A landscape with many peaks, sampled at points; each row gives a point and its height.
A climber steps from a point to the highest of its 2 nearest points, and stops where none of them is higher. Distance is the straight distance between rows; heights are no part of it.
Dito h=89:  72 111 135 112 108 161 105  86  60  93 143  83  91 100 105  73 119 116  65 117  61 111 120 121  71
kotof h=747: 101 130 131  79  97 131  89 191 101 166  96  72  87 102  85  79  74  65  92 105 105  58 103  87  60
gune h=104: 100 139  96 124  90 122  89 112 112 101 110 122  83 115  81 115  92 111 108  74  89  94  95 109 109
Zalib h=359:  97 116 149 109  76  97  52 138 151 101  91  77  92 116  90 100  96  99  72  65  89  77 105 101  90
gegor h=455: 124 123 123  97 123  86 105 113 127 100  99  82 121 121  90  73 110 106 113  83 118  94 102  58  94
reze h=488:  78 113  81  94  97  84  92  84 118  46  94 101  95 119  84 133  98 113 121  65 106 104  79 106 101
Tif h=115:  88 131 111  94  84 125  78 137 101 124  95 113  97 116  76  95  83  99 111  86  97  96 108  82 113
Monu h=494:  98 118 122 113  98  78 119  84 100  64 140 137  74 106 143 126  99 108  53 118  79 129  92 129  64
tigu h=741: 121 110 130  75 130 102  91 159 111 135 104  88 118  86  85  92  89  64  85 109 113  83 113  57  91
miran h=177: 122 109  91 122 117  69 120 163 124 125  91 121 115  77  86  87  94 105 108  73 116  83  92  72 125
pena h=542: 107 124  94 103 126  93 125  47  72  95  97  85 103 133 127 124 102 138  89 127 107 117 117 112  61
Zavo h=468: 111  86  95  59 140 105 107  76  83  82 130 113 124 127 133 111 120 119 103 128  82 152 121 119  94
dogu h=380: 126 145 108 148 102 119 105  92  90 133 106  79  84 116  96 101 104 115  79  95  85  66  95 114  72
Kazi h=160: 126  77  89  90 131 111 118  96 112 106 107 115 118  86  86  47 128  80 129 115  94 110 108  64 106
lop h=466: 108 104 115 108  97 111  87  82 105  83 135 103  85  90 128 130  99  90  51 113  88 110 103 135  97
tinit h=591:  95 111 109  88 122  94 102  87 128  32 138 115  96 119 106 110 138  94  81  86  77 129  86 100  89
duga h=608: 105 124 109 101 132  90 105  49  75  84  96  88 111 151 122 118 133 152  78 104  73 122 110 114  50
Noli h=334:  94 101  60 111  69 105 113  63  94  97 112 132  73 110 132 109  70 117 115 126  97 113 102 127  99
Bekiv h=467: 105 121  62  81 134  96 112  55  79  85  89  90 109 144 119 119 102 141 139 107 110 127 110  99  84
Nak h=269: 103  55  73  90  81  93  70 105  75 150  46 125 103  74  77  99  85  80 132  83  94  87  78  96 109
gopov h=123:  86  93 111 105  81 117  87  56  56 119  96  87  94 116 120  95 119 137  82 123  68 106 116 125  88
fimo h=317:  85  86  69  92  97  58 124 114 115  56 113 111 106  79 100 123  77  88 142  85 138 100  84  97 133
sif h=451: 103  92 123 122  74  40 109 125 116  90  97  88  89  88 132 136  76 125 106  80 139  86  91 118 114
samaf h=245: 135 113  87 130  98  96 119  92  81 139 107 108  79  94 120 132  74 101 103 111 113  85 100 129 102
Mubok h=495: 102 131 114 100 104  95 117  80  86  97 105  77  92 123 122 135  86 117  90 114 132 108 102 109  98
lek h=111:  71 109  49 103 132  89 126  67  52  67  94 106 117  86  82 114 118 107 137  97  99 102  98  73 119
dudef h=297: 114 113 110 124 111  94  96 116  93 128  87 100 111  79  79 112 108  87  75  77  85  74  95  87 106
rutiv h=602: 116  80  89  93 134 117 117  69 109  71 113  90 108  77 107 104 106  74  82 131 113 115 113 100 108
pab h=433: 127  98 141 109  73  45 102 117  92 136 108  92  93  98 143 131  92 124  98  85 109  84  92 131 108
Kalel h=679: 120  88 124  99 120 111  89 147 121 137  73  87 101  80  76  56 109  67  59 115 112  70  96  50  63
setob h=531:  63  89  96  63  71 103  71  87 119  80  82 108 117 121  78  74 126  98 119  82  69 107 102  73 119
bodo h=69:  83  88  55 103 128  93 114  62  78  72  63  82 125  78  63  91 114  86 122 102 108  91  94  60 104
kif h=454:  60  58  81  71  74  67 108  44  86  63  95 106 112 117 135  96 122 137 100 114  77 124  99 127  82
dosab h=667: 121 116 128  76 147 101 107 131 102 100 136 101 128  85 100 101 107  66  91 103 105 116 112  74 111
betu h=106:  75 100 136 106  83 143  79  84  60 123 105  83  97  99  94  78 118 106  69 110  67  98 113 108  98
lapem h=647:  62 103 107  74  82 135  69  85  98  89  74  81 105  99  76  98 102  80  73 118 101 107 113  72 118
Gomu h=336:  64  80  56 129  75  87  98  62  69  67  85  95  95  66  91 121  88  93  85  94  98  77  72 121 107
zanes h=416: 106  87 136  74 147  97 127  76  77  67 136  99 128 115 122  96 135 132  82 125  73 142 119 109  76
tadiz h=87: 100  99  72 131 107 118 103 109  85 121 117 151 106  69  78  75 126  91  96  86  46  92  97  98 121
zeven h=129:  86 110  97  81  78 127  83 119 115 120  67 107 104 119  66  54  93  99 124 105 106  95 104  46 105
sava h=369: 100  84 140  88 115  70 129  74  95  60 124  92 122  92 118  85 137 118  82 109  96 115 103  90  98
Rovod h=148: 116  96 113 117  74 104 107 163 124 147 104 103  71  97 113  85  66  95 125 108 142  94 104 106 125
kof h=445:  64 110  61 124  70  79 106  96 100  47  99 122  77  99  81 135  76 121 125  65 108  87  73 130 102
fad h=800: 111 132 139  79 119 116  90 159 113 133 106  62 110 113  88  74  90  75  92  91 112  73 113  68  61
mapa h=210: 110 136 122 116 124  81 147 100  71  89 133 113 111 105 116  94 120 130 102 101 107 105  96  78 102
denil h=176: 111 120 129  79 109 128  82 116  77 155  99  69 107 115  93  99 101  77  90 107  86  92 111 109  90
ditob h=405:  75 127  77 132  67  74 132  84  81  82  99 127  82 108 106 114  88 143 119  87 107  91  79 102 102
zat h=194: 117 111  82 123 121  82 108 179 132 125  71 123  93  74  65 127  69  91 108  67 125  73 114 102 118
Roge h=561:  77 101 154  87  84 116  70 105 127  75 118  66 110  98 104  86 116  89  46 100  97 108 103  97 101
Goguf h=260: 103 106  89 114  70  86  98  90  76 117  89 105  76 100 109 160  61 120 116  84 115  88  94 143 106
Vug h=341:  98 114  83 111  83  89 126 114 128  71 109 109  82 102 108 120  69 110 131  99 147 105 101 104 128
Dop h=158: 102  89  83 126  82 103 115 161 144 123  73 116  73  80  87  75  70  94 116 105 145  89  94  84 128
ruvid h=244:  92  57  96  51  90  90  78  95  98 102  68  91 123  80  97 108  90  73 115 103 120 114 101  83 130
rokar h=598:  75 117 135  77  97 145  74 116 106  93 108  78 109 100  78  71 103  79  66 107  95 103 116  71  92
Lif h=363:  91  96  59 111  72  89 127  76 128  59 113 114  73 100 122 109  69 110 119 117 135 107  91 118 103
lodoz h=183: 102 104 106 106  99  75 137  79  54 110  93 101 116 100 109  82 117 129 132 106 111 103 101  71 120
rer h=527:  58  60  92  91  63  99  97  48  91  72 102 106  96 109 105  73 142 124  97 111  55 106 104 115 101
fusev h=401: 115 134 128 125  73 109  85 104  79 159  93  79  87 132  99 108 104 123  92  79  71  64  94 128  83
Tadag h=154:  96  80 121  61 103 101  79  71  77 107  96  71 129 125 129 140 122 117  64 109  90 129 108 130  97
luze h=273:  94  87  96 100  73  84  72 109  97 104  77  92  89  83  88 158  65  95 111  69 117  88  97 131 114
Rap h=157: 132  94  87 107 119  97 116 147 134 126 104 130 110  88  85  45 105  86 121  92 107  96  91  60 105
Luguf h=242:  82  37  42  90  73 101  74  81  85 106  68 112  94  80  79  87  80  74 144  92  97  94  75 116 113
fenep h=471: 109 115 134 107  93  56 128 113 109  86 116  81  94 104 144 121  82 121  92 113 151 100  97 102 109
kasus h=496: 111 108 128  71 101  87 103 114 105 108 120 100 120 121 114  75 107 110 131  91 112 121 104  81 118
nam h=93: 111 143  96 128 119 129  98 144 122 106 136 124  85  92  84 105  88  81  84  84  94  98  99 104 109
vut h=206: 102 120 113 124 100 103  89 188 140 129  93 106  82  90  80 115  68  84  88  86 117  70 118  99 112
bas h=188: 141  77  78  87 118 109 108  90 117 121  99 110 102 108 111  63 100  90 147 114 114 118 103  89 104
fub h=532: 103  67  79  71 123  99 109  62  82  79 115 109 118  86 126 124 104  92  98 130  97 134 114 118 113
pur h=630: 123  71 114 117 109 103  95 120 149 112  80  87  96  75  94  50 112  68  76 114 120  86  92  63  84
vizip h=119: 109  78  57 123 118 122 119  89  89 117  93 139 100  82  78  44 136  93 129 108  57  99 102  83 108
divof h=418: 134  99 130 118  77  72  88 110  88 159  85  90 101 108 113 111 101 117 106  74  88  70  91 124  97
dusa h=326: 121  73  93  90  76  89  68  92 151  96  88  94  96 110 104 100  86 103 120  75 106 102  96 120 102
rilis h=227: 139 108  83 134 112 128 124 115  83 163 108 111  77  94 105  81  88  89 112 122 117  92  98 108 103
Balav h=166:  85 118 146  53 100 124  67 108  79 128 103  57 123 132 105 133 109  90  63 105  94 118 108 125  99
Fosis h=669: 135  75 109 105 118 100 109  85 140  80 105  73 107  79 113  82 106  76  79 118 122 102 104  89  95
Dimo h=226:  88  66 110  76  71 104  69 130 126 110  76 106  98  70  92  89  85  62  85 114 110 100 101  78 126
nazut h=324: 112 109 114 130 121 123 120 104  86 118 109  89 105  76  85  71 119  90  70 110  95  86 104  82  97
fito h=685: 123 133 122  69 116  95  87 153 119 140  74  75 100 117  75 160  74  70 109  98 113  76 123 116 100
foro h=590:  57  73 105  75  69 123  78  68 101  75  95  93 104 102  97  84 127  96  83 113  77 114 105 101 122
kipug h=192: 132 105 114  88 128 143  96 127  78 185  91  85  98 107  89  63 102  65 111 123  96  89 102  91  64
napag h=295:  73 105  89 128  91  88 124  66  90  56 101  98 100  80  96 105 121 106  80  98 100  89  89  90 109
gufe h=352: 129 114 113 135 127 144 101 102  86 137 116  80  92  90  87  74 116  77  65 106  74  76 110 111  64
gazu h=417:  91 131 108 107 105  99  96  86 126  74  77  77 109 119  74  93 110 111 101  79 116  89  99  62  98
Zazos h=381:  92 119 112 131  95  83  79 118 152  71  79  94 100  98  74 102 108 106  81  53  92  72  90  80  97
gulab h=692: 102 120 119 104  99  81  89  68 101  76 102  97 101 143 111 108 132 138  88  67  72 108  82 108  72
Femib h=140:  68  83 120  75  77 101  82  62  56  94  94  92 110 126 135 121 130 145  62 116  70 136 106 132  90
kivoz h=216:  94  92 123 103  83 114  67 157 141 119  83  94  88  78  91 103  71  63  67 107 110  80 108  85 112
govol h=215:  76  56  51  90  58  91  76  70 108  72  67  86  96 110  81  93  69 101 143  80 115  91  77 132  99
Relar h=211: 136  94 100 103 109 136 102 118  95 157 112 110  89 106 109  48  95  86 130 118 112 108 104  91  94
veg h=337:  74 116  61 116 114  73 141  61  96  33 120 125  93 100 108 120 111 108 104 106  97 108  84  98  86
Vad h=603:  99 113 132  77 134 123 106 111  69  97 148 106 118  95 105  92 118  86  89 109  81 128 119  96 108
Dag h=228: 120 126  93 135 113  81 143 109  84 103 125 122  95  85 117 116  95 115  91 103 113  94  93 100 109
Rok h=391:  85 129  51  95 120  86 126  57 100  43 109 123  87 143 109 114 109 128 132  97  92 123  93  96  77
vel h=372:  73  67  64 113  70  55 106  59  86  49 102  97  97  79 111 123  65 100  95  98 115  89  67 138  85
pimu h=308: 120  47  85  95  65  88  48  98 129 121  53  97  90  98  86  97  78  96 127  61  98  82  83 128  90
misu h=482: 120  89  92  94 123 151  90  75  88 123 120  85  90 107 116  98  98  87  77 142  86 119 124 132  90
ful h=146:  84 100  84  99  76 105 100 156 142  99  59 121  88  95  61  72  77  96 120  97 130  85 101  50 117
sep h=441: 108  83 112  96 108 132  81  86  79 104 141 121  96  75 119 113 106  79  65 121  57 121 117 141 107
Dogaf h=24:  81  57  61  87 139 105  89  47  70  76  71  82 120  74  74 103 129  87 109 114  69 107 114  90  99
nulel h=406:  79  71  77  87  76  55 116  53  93  57  98  97 108 101 132 113  92 121 104 103 109 110  85 124  86
nudu h=270: 105  78  95  86  98  59 115 107  83 109  70  95 125  72  95 101  92  94 133  87 137  94  87  69 128
fut h=544:  90  99 105  74  96 120  95 103  86 101 127 120 111 105 106  80 111  95 118 111  85 127 113  96 133
pobud h=150:  84 104  84  88 125  78 109  69  35  94  89 108 122 105 102 115 124 124 139  96  86 115 106  79 118
radi h=291:  86  62  79 100  72  46 107 110  89  88  82 100 114  65  98 103  80 100 133  78 129  89  71 102 133
lom h=343: 117 104 121  96  83 110  68  97 148  99 101  78  97 128 108  91  96 109  91  85 100 101 100 114  90
rem h=296:  90 110  49 125  94 124 126  82  93  92 129 142  79  98 107  79  98 101 127 122  87 104 104 103 119
Rafi h=288: 105  68  79 114  86  86  76 120 107 118  54 104  98  66  72 123  70  81 115  71 108  75  86 108 108
Vuzo h=535:  89 121 112 103 121 100 125  71 107  41 133 125  82 126 121 103 126 118  69 115  68 135  98 112  58
pivuk h=533: 124  66  83 111 114 137 114  63 107  93 121 106  85  85 117  74 107  87  90 148  91 116 118 121  88
gebeb h=538:  87 124  89 107 115  86  96 105 135  37 121 127  92 103  85 129 120  90  92  61  80 106  76  96 105
sulap h=711: 101 142 127  61  97 130  75 173 107 149  95  84  92 120  75 124  63  70 104 111 112  80 123 103  93

Call two points neighbours if one is among the 2 nearest of the other. Go from one point of each pair to the other, from neighbour to neighbour, staying as high as possible. Name the lowest point that can't be avoided.
Rafi and Dop => Rovod
tinit and lapem => lom
tinit and Fosis => sep
fad and Fosis => pur

For each start below, name the point where the climber stops.
dusa => fad
dudef => gulab
napag => gulab
Rap => Lif
Gomu => lapem
Rovod => Lif
